Each row is a point on a tangle of strands that fork, close into loops and nearly touch. The rows are in no order.
In the rows, 128 means zero.
Two points are linked if the straight distance between their rows is under 135. Some points are linked to none.
Dugo: [117 144 178 111 152 176 134 166 149 108  78 121 126 130 135 110  75 191
 135 103  79 112 147 175  78 171 120 194 143 120 169 165  82  82 144  97
 148 118  82 159 137 144 101 151 149 152  92  96 136]
regu: [179 106 100  90  98 106 119 167 115 131 200 181 119 125 157  90 124 148
 114 138 178 155  96 125 166 144 135 110 160 130 154  81 163 107 130 170
 114 150 156 133 131 143 102 146  98  96 145 143  88]
dum: [106 130 101 114 107 105  95  84 149 129 140 121 147 126 107 121 141  74
 133 109 169 174 135 124  99  95 142 116 117 142  82 186 115 103 108 172
 110 157 146  78 111 141  95 163 124 154 136 166 161]
Lalun: [ 99 180 165 140  69  66 185 101  96 128 149 128 174 105 129 163 200  42
 165 165 105 110 126 148 155 102 138  71 122 151  70 114 180 159  98 147
 149 129 134  87  92 124 146  73 145 137 116 114 152]
zum: [104 139  78 117 155 119 170 159 112 108 108 103  82 158  98 182 164 145
 146 111  89 161 173 119  73 126 153 149 148 147  86 199  78 148 145  50
 157 149  72 110 136 150 161 146 142 146 145 132 135]
rosog: [105 160 104 117 148 123  76 101 158 149 145 151 170 133 102 109 146  93
 137 108 178 176 109  60  98 114 178 140 113 193  49 163 114 158 174 123
  88 154  89  89 143 168  90 139 172 150 163 168  90]
gam: [193 107  65 115 120 115  78 137 137 141 193 176 110 126 133 135  93  93
 111 118 195 141 143  94 175 115 117 122 162 124 151  72 176 123 134 188
  74 159 209 108 125 125 104 137 117 134 128 160  93]
Nok: [113 124 116  93 141 139 145 152 152 119 111 115 112 133 125 119 117 178
 144  94 117 143 139 129  62 143 164 148 124 150 119 178  88  94 165 103
 130 158  72 123 135 152 135 143 144 143  96 130 118]
Kefef: [140 115 119 109 100 134  92  94 150 135 105 126 121 126 126 112  92 116
 116  92 142 151 113 156 100 112 120 122 101 121 143 164 127  31 109 180
 133 163 132 126 111 117  87 158 106 149  84 141 157]
gapof: [ 92 144 144 144 137 114 214 159  91 125  77 124  97 149 103 152 151 142
 189 155 107 129 124 124  67 127 125 123 147 174 138 161 132 164 132  44
 184 143  89 156  94 125 167 111 146 117 178 110 130]
Zubok: [ 83 152 184 133 115 113 161 181  74 135 139 156 133 151 162 112 139 153
 173 117 144 150  69 124 133 170 130 116 139 190 108 115 132 121 131  91
 159 116  73 131 111 145  97 131 126  94 169 116  96]
bona: [105 134 123 184 141 159  70  98 188 154  86 111 162 129  89 114 132  92
 104 135 130 115 105  87 130  72 131 124 107 148  95 129 153 108 151 125
 100 101 104  91 144 102 132  92 132 140 103 127 154]
Belev: [158 109  40  87 161 163  93 121 173 124 127  96 111 132  81 141 133 151
 104 107 116 148 179 111  88 119 161 164 109 110 125 174  83 144 170 107
 101 144 115 103 152 133 148 131 147 159 109 155 122]
Labi: [114 137 165 175 104 115 141 141  96 152 122 131 153 124 146  96 156 125
 131 154 117 106  80 106 153 118 129  65 138 158 120  93 179 140 130 133
 160 107 103 127 125 124 131 105 115  85 118 129 122]
nedab: [123 114  83 119 174 116 122 107 126 122 152 120 134 138 121 169 104  89
 102 132 171 144 185 112 179 126 117 171 134  72 127 110 109 177  98 156
  68 133 175 133 129 115 135 128 121 135 143 122 124]
nikar: [224 106  87 116  67 132 144 116 107 144 163 114 110  96 153 136 160  72
 112 155 118  83 120 111 154  94 111  57 142 132 156  67 216 156 141 197
 112 142 167  81 144 114 141  70 123 105 112 165 123]
lor: [197 118  72  94  89  97 116 126 121 125 213 165 124 125 157 143 109  81
 111 148 175 123 155 100 194 116 111 117 162 114 142  55 175 134 118 192
  76 157 238  97 119 127 106  99 114 132 132 137 103]
zun: [102 140 178 177 130 137 140 163 120 167 111 144 153 123 140  94 141 140
 138 150 123 121  59  89 128 116 139  72 137 185 100 112 183 136 165 101
 165 105  56 121 124 134 129  98 132 100 125 130 100]
zozas: [ 98 132 134 161 119 134 118 150 156 165 129 146 142 119 133  93 150 138
 138 128 135 129  60  82 101 107 166  80 131 197  96 123 178 131 186 104
 138 134  49  96 133 129 133  85 140 117 115 147  88]
Sagav: [151  95  62  93 188 143  86 143 153 127 148 117 102 129 109 155 102 153
  93 130 160 157 191 107 140 160 153 177 136  79 151 143 102 154 140 129
  83 153 142 129 133 149 150 148 135 140 134 135 114]
Zup: [166 156 124 112  74  76 145 111  76 106 200 180 171 114 179 115 161  75
 107 161 123 104 114 157 196  98 101  91 137 118 120  53 157 120 107 198
 117 128 195 112 122 129 106 102 111 106 110 112 102]
Taz: [115 128  62 101 163 123 135 130 145 107 100  88 100 141  87 171 160 152
 122 105  85 158 188 125  73 116 143 152 146 131  95 212  78 127 159  71
 145 136  90 104 150 138 150 157 141 178 122 144 149]
Dumu: [111 159 148 121 106  82 200 121  80  88 204 145  99 149 180 180 159 116
 137 150 119 111 161 182 191 170 125 175 119 100 128 111  61 175  94 120
 101 131 196 167 108 148 147 136 120 130 169 106 100]
suz: [ 75 165 156 170  90  98 108  79 119 123 134 119 179 122 127 126 153  50
 130 126 161 131 120 113 139  87 143  88 125 163  56 148 166 101 105 174
 137 123 130  56 118 140  94 128 141 139 123 104 179]
mig: [151 104  40  83 205 127  71 103 155 107 130 101 115 141  88 164 123 143
  91 119 130 155 217 108 114 138 151 175 141  91 131 182  77 146 151 106
  99 156 131 135 156 158 137 168 159 158 118 150 133]
netel: [192 124 166 130  91 116 151 143  48 110 184 175 162  80 156  58 188 146
 155 141  83 118  81 149 157 109 127  44 166 144 174  75 177 196 137 130
 166  91 153 159 170 159 166 105 122  49 177 150  86]
mato: [154 123 187 128  84  85 173 118  86 110 151 141 104 103 163  95 140 161
 170 136 100 126 108 158 111 156 107  93 126 116 185 126 142 138  97 112
 171 126 146 176 109 136 141 136 103 101 166 142 124]
dazab: [ 67 147 132 137 155 118 111  92 132 102  92 109 152 146 107 155 121  92
 122 110 142 160 151 121 127 113 125 145 126 139  73 177  88 108  95 124
 128 109 132 105 131 144 106 170 131 147 132 107 165]
lis: [149 134  89 155 116 131  82 125 149 163 152 147 143 123 112 118 137  88
 112 141 175 135  90  79 155  97 158  91 121 149  92  94 171 147 158 146
  80 136 111  87 140 122 121 102 118 135 130 163 117]
fus: [176  92 113  95 106 175 107 111 167 140 114 109  99 117 133  94 106 162
 113 100 118 107 113 141  68 139 126 118  97 122 185 151 155  69 157 156
 132 157 114 117 128 113 125 126 122 131  77 150 129]
Goza: [ 96 143 187 166 113 104 208 141  83 129  73 128 127 131 120 141 150 123
 189 169 103 112 120 128  79 105 117  96 136 170 146 137 161 188 133  47
 197 133 121 159 101 122 165 100 146 114 185 111 133]
miv: [ 81 140 124 173 195 185 119 164 148 138  70 107 141 150  80 172 112 145
 100 136 114 108 148 100 160 147 115 169 155 140  93 124  91 171 158  55
 114  77  64 143 153 102 143  94 166 138 145  88 132]
bina: [ 86 154 204 137 146 153 125 144 139 118  53 124 146 129 128 115  72 163
 138  96  78 120 116 164  91 154 102 182 135 140 145 164  91  50 121  96
 163 111  81 152 128 150  97 151 139 144  99  83 152]
fisu: [123 121 214 157 146 141 107 155 106 136 119 152 154 130 158  76  99 187
 130 115  81 102  74 163 134 170  80 142 123 137 188  83 113 108 133 108
 175  73 106 203 144 128 107 148 111  94 141  95 109]
durev: [ 96 128  87 158 142 135 157 103 153 128  79  86 106 134  79 155 156 119
 151 136 104 120 150 113 105  86 125 125 128 133 112 168 132 139 135  91
 144 110  99 109 126  97 171 112 143 141 117 129 157]
Mimeb: [117 114 146 151 127 116 103  91 133 118 111 118 141 130 137 135  81 101
  97 119 120  98 144 153 176 114  83 157 104  60 156  99 121  87  83 194
 121 109 185 154 123  88 107 149  98 138  93  87 171]
roda: [155 144  83 112 149 142  38  87 190 153 134 138 163 120  89  90 127  84
 109  95 159 157 118  96  92  91 154 130  78 182  87 157 126 119 172 149
  70 150 153  90 140 140  83 128 141 151 134 186 106]
kuv: [194 141  99 117  91  95 126 123  97 110 201 164 135 116 175 132 119  70
  92 146 148 110 137 129 201  94  98 106 155 110 139  47 177 121 112 208
  98 137 213 101 130 121 101 104 106 120 106 129 111]
nisom: [151 153 158  94  70  66 199 108  94  93 212 164 108 119 183 163 195 111
 148 178 106 108 146 201 174 162 110 139 114 101 125 103  97 157  85 134
 110 135 199 157 110 145 153 100 127 128 163 115 100]
Nad: [136 129 125 109  82  85 225 148 108 123 134 109  71 119 117 166 178 138
 189 144 110 129 149 138  74 137 146 120 129 130 122 170 131 172  97  86
 166 164 121 132 103 133 175 117 132 125 161 149 155]
dipof: [112 134 132  95 161 136 112 174 156 140 133 144 129 130 139 107  94 173
 137 102 161 145  98  89 121 152 180 146 134 169  95 132 112 148 190  97
  95 151  61 116 157 153 117 116 149 137 120 145  62]
mik: [140 105  97  96 152 142 133 160 142 125 138 115  96 142 127 147 112 171
 116 126 147 139 159 115 134 165 149 161 127  93 143 136 105 140 124 121
 108 138 114 141 136 138 146 145 120 129 127 122 117]
para: [186 106  96  81  84 113 101 155 135 148 187 156 113 126 141 103 110 143
 118 116 177 155  88 122 122 139 145  98 139 147 136 116 168  86 153 176
 106 181 130  98 123 156 101 144 116 126 124 168  95]
Dini: [ 92 143 121 150 106 101 103  75 145 125 139 118 163 119 109 131 155  58
 131 128 162 152 123 110 117  75 140  96 112 147  68 160 136 111 110 167
 114 137 136  70 115 127 103 132 123 148 129 131 175]
Piru: [104 149 109 140 158 155 162 142 152 126  61 102 105 139  84 158 132 151
 138 136  70 121 168 155  64 123 110 167 142 132 138 179  99 105 147  55
 165 106  84 132 136 129 161 132 151 151 118 108 156]
Sasa: [110 150 170 133  74  83 136 102 111 114 115 123 134 111 149 116 131  91
 138 101 130 136 122 163 129 120 126 109 108 103 113 141 129  62  80 169
 156 136 149 132 102 127 103 149  99 127 107 128 177]
boge: [189 127  60 128  86 131  70 136 155 147 168 152 119 128 128 107 128  78
 111 128 180 128  90  94 141  96 145  77 127 154 112  81 187 121 159 183
  83 168 151  71 138 138 111 108 111 133 131 183 113]
Suduk: [ 83 129 117 152 142 135 128 106 161 117  80  99 132 139  88 156 142 110
 126 115 113 148 150 117 102 101 128 147 122 142  85 185 101  99 116  96
 141 104 100 100 131 136 132 139 134 149 113 120 177]
pigi: [126 135 203 153 104  95 145 128  70 109 156 167 138 130 181  72 135 178
 158 121 109 121  57 160 156 177 100 108 144 146 173  89 104 105 119 122
 167  92 130 201 130 151 105 160  95  85 174 127  92]
Tanes: [101 135 107 145 174 185 140 152 170 137  62  90 118 123  78 152 113 169
 125 137  82 101 168 135  91 120 114 177 150 117 150 156 108 128 159  60
 142  80  64 126 149 104 150 112 169 145 100  97 150]
nafo: [124 118 137 144 130 148 138 100 154 134  71  91 120 118 104 131 121 126
 127 127  91  98 139 149 107 105  99 136 114  92 155 154 143  96 107 128
 154 104 122 128 112  96 145 132 121 129  96 118 179]
dibis: [117 138  97 125  68  95 214 117 113 125 123 114  88 115 103 154 190 111
 188 134 103 140 124 138  52 107 151 106 139 140  95 197 127 144 115  98
 182 172 107 110 102 133 173 126 141 152 140 149 164]
Fel: [144 101 149 147 169 176 137 162 136 148 136 122 128 121 145 121 128 202
 134 159  98  78 128 146 146 175  95 141 112 106 183  72 148 184 139 107
 155  72 123 194 158  81 178 109 119  88 168  96 105]
devos: [102 136 177 165 165 152 161 170  91 132 110 134 125 159 139 123 125 176
 142 142 108 100  90 130 153 185 108 137 125 161 147  90  99 162 141  84
 151  71 105 182 129 109 140 122 119  93 173  99 107]
ravo: [ 87 129 124 162 193 115  95 129 106 141 155 164 158 139 126 137  95  98
  93 122 175 139 117 101 223 138 109 151 153 123 108  55 108 179 133 147
  77 116 190 156 122 102 106 130 112 109 144 107  93]
kisig: [173 166 154 111  69  71 161 107  67 102 210 182 170 117 177 124 199  82
 123 185  91 103 115 184 193 118 100  82 133 126 125  58 142 141 108 165
 123 107 175 133 111 138 132  84 124 100 121 125  93]
Dad: [149 116 200 165 107 138 137  89 103 130  75  96 143 108 122 110 124 126
 129 149  64  82 140 139 106  92  99  95 113  84 178 104 178 140 111 131
 176  90 156 155 109 104 150 112 132 112  94 123 163]
pav: [174 113  80 142 128 128  71 141 137 147 163 165 124 121 136 114  89  99
  84 136 187 124 117  86 189 110 118 109 150 120 137  55 171 135 144 183
  82 132 184 121 138 123 101 124  97 127 121 141 102]
zugu: [108 134 118 166 110 129 102 129 138 164 135 141 155 121 129 105 154  88
 123 141 150 143  77  84 140  98 152  74 115 178  72 104 174 144 160 129
 116 122  74  81 127 121 117  93 133 125 122 154 121]
Budi: [150 120 142 163 120 157 127  76 135 134  77  79 129 114 126 131 126 101
 119 153  72  72 141 138 128  85  92 112 106  70 173 118 175 116  98 161
 150  99 151 125 119  82 150 101 128 132  85 121 183]
kos: [151 103 136 117 110 151  81 102 153 134 105 126 127 126 145 105  80 121
 102  93 125 125 121 147 119 118  94 127 107  88 182 126 145  36 109 192
 127 145 144 142 124 110  86 153 102 150  72 126 151]
per: [100 133 145 143 148 110 136  89 115 100 110 100 128 128 131 162 104  95
 107 112 112 114 167 152 171 117  92 183 107  56 128 116  86 120  62 156
 120 117 190 158 117 101 124 153 103 144 113  82 166]
reruv: [ 97 127 132 147 158 119 122 155  87 132 179 165 155 150 150 121 116 127
 104 138 174 135  89 105 224 153 132 129 149 133 106  56 119 169 125 137
  93 107 154 155 127 126 106 134 113 101 152 113  82]
kugu: [134 136 125 121 121 131 196 106 132 107  88  85  70 114  98 159 144 146
 147 140  84  96 175 158  69 124 112 146 117  71 168 167 127 136 106  91
 175 127 138 151 113 117 179 140 130 131 133 136 181]
Ginu: [151 118 190 146 100  91 139 103  79 100 160 152 108 104 179  81 132 187
 155 121  90 117 103 172 131 170  82 102 125 104 205  96 120 128 102 118
 164 105 160 197 132 146 123 146  93  95 182 118 111]
pegez: [116 136 108 129 137  99 155 111 124 116 156 121 139 135 128 168 137  77
 127 142 168 133 151 119 186 109 139 135 132 109  87 106 122 170  94 146
  81 127 148 113 127 113 132 110 121 130 135 118 144]
getob: [ 92 139 129  93 157 104 141 157  84 119 174 161 124 161 144 150 141 119
 148 111 171 196 141 122 145 167 173 142 169 156  77 165  78 149  97 103
 108 171 110 124 114 184 113 170 150 126 171 152 102]
mava: [ 93 151 210 148 104  97 157 167  63 121 144 172 129 152 179  90 139 170
 166 125 129 137  76 139 143 182 124 102 133 175 137 106 106 111 123  94
 166 103 101 175 123 155  99 143 107  80 173 126  85]
bopi: [152 107 145 126 126 162 159 107 136 117  78 100  90  98  98 148 130 160
 146 158  77  91 171 154  70 124  92 136 104  59 203 145 155 152 118  95
 196 103 149 166 118  96 185 124 138 128 144 122 172]
peb: [ 71 180 191 163  87  76 131 110  91 121 135 129 176 124 141 125 151  70
 148 124 142 123 107 131 164 110 140  81 133 148  75 114 156 111  97 171
 150 112 131  83 109 129 101 115 127 124 116  93 157]
lig: [197 101  74  85 114 186  82 120 197 143 126 118  98 111 124  87  96 161
 101  92 113 104 107 129  69 133 154 120  91 157 164 132 138  90 194 146
 107 166 133  81 139 105 131 101 127 144  86 160 104]
Nidef: [138 111 158  84 110 109 155 171  96 121 177 161  94 143 175  97 120 202
 146 116 155 165 106 152 129 192 135 153 125 132 155 123  98 101 114 118
 135 144 114 178 127 171 113 175 112 106 151 123  82]
vutab: [162 101  75  75 127 160 128 139 179 127 126 107  93 133 104 126 131 182
 128 105 123 133 141 118  69 133 168 138 112 131 129 172 113 119 178 114
 114 158  97  95 127 130 161 118 145 143 107 137 116]
bilut: [177 131  46 105 166 156  51 107 192 154 118 129 132 133  84 108 119 103
 101 103 154 143 144  82  99 107 163 151  93 158 110 148 117 152 188 132
  62 160 149  92 152 133 115 116 157 153 120 169  95]
Fes: [137 122  94 128 127 132 174 109 145 124  96  83  94 130 102 150 148 136
 145 142 103 112 153 136  99 108 125 132 105  96 137 166 139 135 108 117
 157 124 117 126 119  99 171 117 125 137 118 136 174]
riva: [ 88 151 152 120 140 109 170 186  55 102 169 142 112 173 173 155 148 127
 150 117 162 163 131 131 172 183 153 146 152 155  99 134  63 166  90  95
 116 151 129 145 112 159 117 149 136 116 186 124  98]
gogi: [146 128 142 104  77  92 152 111 112 120 149 137 116 118 159 117 124 108
 141 116 155 144 114 159 125 128 129 116 121 103 122 135 135  77  88 183
 127 158 142 121 106 131  96 155 112 124 121 145 156]
tezik: [ 60 159 169 166 157 108 113  76 111 109  92 101 179 142 105 175 117  71
 118 116 140 112 152 136 180 106 109 158 116 106  64 132 102 123  81 140
 118  90 184 111 120 113 107 144 121 134 129  56 183]
ged: [154  99 228 172 118 147 125  93 113 126  58 104 137 100 127 106 108 151
 141 157  60  85 149 153  76  94  71 102 108  79 220 108 154 152 110 103
 193  81 159 182 110 113 164 124 130 131 133 122 165]
venol: [127 101 121 123 170 186 123 178 149 138 130 114 106 138 120 148 112 197
 113 145 118  88 159 131 145 185 115 167 113  97 167  93 119 176 146  97
 130  80 103 174 163  90 163 105 129 106 151  90 105]
Nativ: [191  94  70  83  58 121 122 133 140 156 183 131  98 125 133 107 145 122
 139 119 162 144  90 129  93 128 158  72 140 159 123 131 160 106 148 172
 111 187 137  63 111 135 128 111 122 132 136 190 121]
tisat: [105 139 114 180 138 166  46  77 195 143  93 106 179 105  75  94 149  69
 100 116 121 138 103  88  95  59 129 128  78 177  81 160 151  96 158 131
 103 114 122  58 142 100  98 106 146 146 113 120 155]
popo: [ 81 134 117 146 202 164 106 139 144 127  92 113 144 163  92 170 113 119
 101 128 146 143 156  89 167 129 129 170 130 134  84 133  83 162 138  87
  95  99 102 135 149 128 135 128 149 143 147 107 131]
bosiz: [ 81 154 120 143 148 124 190 164  99 114  93 121  97 164 111 172 152 146
 169 126 114 140 146 110  88 140 140 135 154 172  99 180  98 148 130  65
 167 135  65 129 113 142 155 123 136 122 165 120 132]
mep: [ 80 165 184 146 102  83 139 108  89 111 137 133 156 137 151 128 131  83
 136 116 156 126 113 150 170 118 128 113 120 125  93 106 125  97  75 158
 143 117 155 107 104 130  94 149 111 118 126  97 157]
tidu: [126 121 180  80 120 119 138 164 121 113 128 156 107 128 171  95  96 202
 155  96 125 152 104 160  95 194 125 145 122 126 169 136 103  73 117 121
 155 154  94 179 118 158 103 170 114 116 123 125  99]
vokip: [ 95 137 126 185 177 193 125 151 181 154  50 101 151 134  75 148 113 149
 116 137  90  95 144 113 121 118 113 173 142 135 119 132 112 131 168  57
 122  69  72 115 148  98 139  91 169 150 107  90 140]
bobop: [175  97  75  84  47 110 162 124 131 140 167 118  98 119 125 132 161 120
 161 128 144 136 109 139  88 122 160  93 135 140 108 162 141 129 116 161
 132 185 127  89 100 123 151 115 129 138 142 173 150]
guneb: [127 118 113 128 172 174 109 176 146 155 138 126 120 136 132 134  99 188
 100 144 150 107 136 106 164 171 122 154 127 105 148  75 119 169 152 110
  99  94 109 157 158 102 143 111 116 111 138  97  86]
Zuku: [131 107 115 130 158 174  78 121 177 135  94 115 135 120 122 132  78 136
  75 124 116 107 146 146 143 133  93 164 114  69 170 117 122  93 116 153
 111 107 121 158 136  97 113 135 133 148  88 102 151]
Nidi: [130 109 141 170 143 181 108 138 160 168  86 103 142 117 113 106 121 146
 107 163  96  80 105 114 130 104 110 103 118 126 158  99 173 134 150 115
 149  89  91 145 139  85 154  88 132 110 101 127 131]
ruzop: [115 149 106 140 138 147  51  77 188 143 112 125 180 111  89  84 136  85
 109  99 133 161 106  94  75  78 151 123  71 199  70 175 124  93 165 146
 106 141 131  64 137 120  81 127 143 158 122 152 127]
Neb: [220 116  61 112  75 124 111 145 120 138 182 145 110 120 135 124 145  82
 106 148 151 104 114  92 167  96 133  60 152 148 137  57 204 147 143 197
  87 154 176  73 148 127 121  85 117 120 126 171 108]
Mibi: [164 125 145 150 100 128 148 119  83 144 134 118 143 111 144 102 161 111
 117 164  97  87 106 110 163  88 122  55 139 139 145  75 199 168 130 164
 144 112 133 126 132 113 153  90 120  84 112 144 124]
pipus: [164 163 161 100  73  66 190  98  84 104 216 172 142 116 176 147 206 106
 142 186  83  96 133 207 180 137  97  98 115 122 142  83 132 169 105 130
 126 104 188 150 108 135 154  73 123 103 152 120  92]
tam: [115 122 110 163 168 120  72 133 126 148 150 165 156 127 128 121  78  92
  85 128 187 129 121  93 212 118 115 151 153 110 121  55 141 140 131 170
  77 119 187 145 130 110  97 138 109 125 117 129  94]
Vefa: [ 89 131 133 117 165 128  77  84 151 114  83 115 161 130 103 138 100 100
  96 103 145 177 163 137 109 111 117 160 133 123 106 193  84  74 103 151
 120 128 150 122 141 161  76 189 133 154  94 131 156]
moza: [ 96 126 113  97 190 119  93 100 132 100 104 122 131 144 118 168 109 125
  96  94 129 180 184 144 116 132 133 169 150  99 109 198  58 102  98 115
 134 146 132 147 143 164  98 195 137 157 109 140 147]
Kinel: [100 142 153  94 161 147 135 173 143 113 121 132 134 138 140 110  78 182
 155  93 132 136 106 110  91 154 172 161 147 166 113 148  88 115 181  89
 117 140  49 120 158 151 121 133 155 141 104 120  83]
basi: [ 98 157 117 102 173 134  85 140 164 149 136 151 158 135 120 104 124 125
 142 106 169 155 105  62 111 137 199 158 127 183  67 142 111 159 201  93
  72 159  69  98 161 158 101 121 163 149 132 160  68]
gagiz: [145 102 150 179 160 183 111 156 134 166 114 113 138 116 126 107 128 180
 103 174 105  75 107 121 157 138 102 101 124 119 168  69 172 180 150 123
 159  73 117 176 159  79 163  98 122  91 136 111 100]
pado: [154  90  66  88  65 108 180 114 137 152 149 106  86 120 108 143 184 127
 177 129 111 130 121 143  51 120 169  91 136 133 113 202 135 131 125 123
 157 189 124  93  92 127 169 115 140 148 142 167 150]
fava: [119 131  94 103 158 162 155 149 150 107  88  83  87 132  93 149 140 182
 133 111  66 134 185 147  51 140 136 167 144 120 142 199  81 113 169  61
 168 129  79 122 148 127 167 148 158 155  97 124 153]
Kedid: [125 137 180 129 102  99 189 145  86 127 127 136 106 128 147 103 140 164
 186 137 118 134 100 150  99 160 126 103 130 146 140 141 142 126 109 100
 184 131 107 159 110 140 140 126 118 107 153 144 125]
Nukib: [153 100 108 135 148 141 128 158 132 148 158 136 117 132 143 115 123 161
  92 159 159 109 119 101 176 152 126 123 126 108 148  67 150 161 148 135
 109 105 123 147 141 104 146 116 105  94 140 107  90]
das: [112 111  86 145 188 141  99 114 148 124 111 106 137 141  96 161  96  99
  94 121 154 135 180  98 176 120 113 171 122  72 125 105 111 161 118 135
  78 108 159 135 139  98 136 136 120 144 121 110 140]
doba: [122 115 143 148 137 156  67 102 171 130  82 120 147 126 123 121  74 105
  88 114 121 122 132 146 149 109  98 158 109  76 170 126 126  59  99 182
 119 112 156 136 132 113  98 147 114 154  77 107 175]
Gavut: [118 119 122  96 104  95 122 114 124 129 152 147 130 132 144 126 122 102
 143 106 175 176 127 140 113 125 150 110 141 129  96 164 118  93  98 163
 118 173 129 100 111 156 103 164 123 138 125 155 149]
gadef: [ 73 148 192 154 138 155  84 113 152 117  50 118 161 128 116 125  86 121
 123 102 108 136 116 157 111 132 102 164 127 141 110 179  99  36 106 116
 159 101 106 126 131 146  90 161 139 155  88  84 181]
lemu: [202 119 120 129  83 130 141 105  87 141 141 121 137  81 153 114 170  88
 100 159  86  77 131 119 175  83  97  45 138 128 157  58 221 174 137 193
 132 110 168 101 149 123 144  71 125  78  95 149 114]
ginum: [126 134 221 174 110 106 176 135  73 120  82 131 143 117 134 118 144 142
 181 175  93 117 115 130  87  84 105  71 122 173 179 104 162 204 145  59
 207 113 143 170 117 132 179 105 135 115 190 111 126]
sipo: [135 119 166  77 130 150 129 159 148 111  99 136 114 117 156 103  82 217
 138  96 107 128 125 168  69 187 130 166 133 111 179 146  98  78 150 123
 146 145  88 168 141 149 112 158 134 146  86 116 115]
Bomo: [147 113 103  87  96 104 197 162 112 128 168 119  94 131 132 155 171 155
 163 141 142 150 137 124 114 160 163 124 141 134 112 149 122 167 103 103
 128 159 101 128 121 137 163 131 132 120 158 140 130]
tuga: [107 120 134 191 141 167 100 120 167 160  88 106 147 117 103 121 120 112
  98 153 114  93 100  96 152  94 127 102 120 138 113 108 167 121 150 125
 118  99  98 113 142  93 138  87 128 123  93 128 134]
nozi: [150 105 113  99 113 169  90  91 175 129  97 113 129 113 121  94 100 141
 116  81 107 136 118 160  67 116 127 140 105 126 140 186 115  44 143 160
 125 159 115  99 118 113 102 141 127 147  68 144 144]
revo: [ 85 137 146 145 153 157  68 108 179 118  72 117 167 129  99 123  86 112
  97 100 117 141 139 145 117 110 115 173 123 121 117 183 100  59 120 126
 125 105 122 113 142 138  81 159 137 164  81 107 172]
Par: [ 94 140 153 132 143  95 154 111  83  95 156 128 123 138 158 161 112 101
 121 110 136 133 158 162 187 139 113 184 122  77 130 113  65 129  68 142
 114 134 195 166 116 129 121 162 117 138 134  92 126]
zesi: [163 108  99 100  92  99 153 150 107 130 182 152 114 131 161 116 141 127
 134 140 168 138 112 133 164 142 132 108 147 114 133  87 163 133 109 158
 108 146 145 122 123 126 127 130 109 107 138 142 115]
Deme: [111 124 109  87 139  96 120 131 121 130 173 143 129 142 135 130 126 113
 142 115 187 193 132 120 124 142 166 126 145 141  79 170  98 128 107 136
  99 174 118 113 115 175 110 166 129 133 136 160 125]
Fol: [143 117 199 143 127 146 151 110 123 111  69 116 107 103 112 124 112 170
 160 145  72 105 148 166  48 128  86 128 109  78 220 142 144 147 114  82
 205 100 147 185 102 118 163 133 133 132 149 125 161]
bul: [136 113 118 133 122 111 145 156 104 127 180 147 127 125 151 121 143 140
 118 156 155 120  96 118 194 140 132 109 133 123 119  70 146 164 123 143
 106 119 137 139 129 114 126 118 104  97 150 119  92]
Rudas: [114 118 110 100 163 127 133 131 122 103 129 119 109 145 138 148 104 149
 120 109 135 168 163 138 124 153 148 166 135 101 129 161  80 110 103 120
 126 156 121 150 132 164 128 183 128 137 120 121 144]
zonid: [123 113  99 145 178 186  83 142 167 141 108 118 127 139 111 151  70 138
  80 140 143 102 157 114 162 140  97 188 119  70 157  97 117 139 125 145
  93  95 136 153 147  91 131 125 123 140 112 106 135]
vitom: [ 81 143 122 144 227 145  97 134  93 106  94 129 154 176 106 183 115  96
 101 114 146 159 169  96 173 146 145 169 167 134  75 153  66 175 119  81
 100 121 116 140 137 151 113 142 153 134 168 110 127]
Sogom: [119 136 153 121 112  92 175 136  84  90 172 138  93 128 171 148 142 136
 144 129 127 115 145 157 175 162 120 167 114  85 148 112  79 143  85 137
 118 131 188 170 117 136 136 149 113 122 160 111 115]
milov: [155 105  89  84  92  97 159 159 110 126 184 139 101 133 142 145 149 140
 144 133 164 155 138 133 138 155 160 133 145 114 126 130 125 150 104 145
 101 168 144 120 116 143 135 135 116 124 149 152 123]
sozit: [183 109  62  82 129 166  64 130 196 153 138 126 106 115 108 101 101 141
 107  88 155 127 122 105  84 126 168 134  98 152 141 143 131 113 191 148
  74 165 133  87 140 130 124 115 141 150 111 161  89]
dimuk: [ 95 150 172 129 109 108 177 172 101 134 120 145 123 146 141 118 138 156
 178 126 132 145  80 120  86 156 143 107 137 189 104 154 137 109 137  92
 171 140  59 133 103 151 123 129 130 113 146 131 114]

A tip is a point with one link. Name the tips that can be reached along the links from each point below, in the order of the rows.
Gavut => riva
dipof => rosog, Nidef
tisat => pegez
Piru => ginum, vitom

A piece is all that can be reached along the links. How many separate loops has the piece of each point below (a circle has one, a figure eight two, a Y none), and how many tips (points with one link)?
Gavut => loops 1, tips 1
mava => loops 1, tips 0
gadef => loops 1, tips 2
Neb => loops 1, tips 0
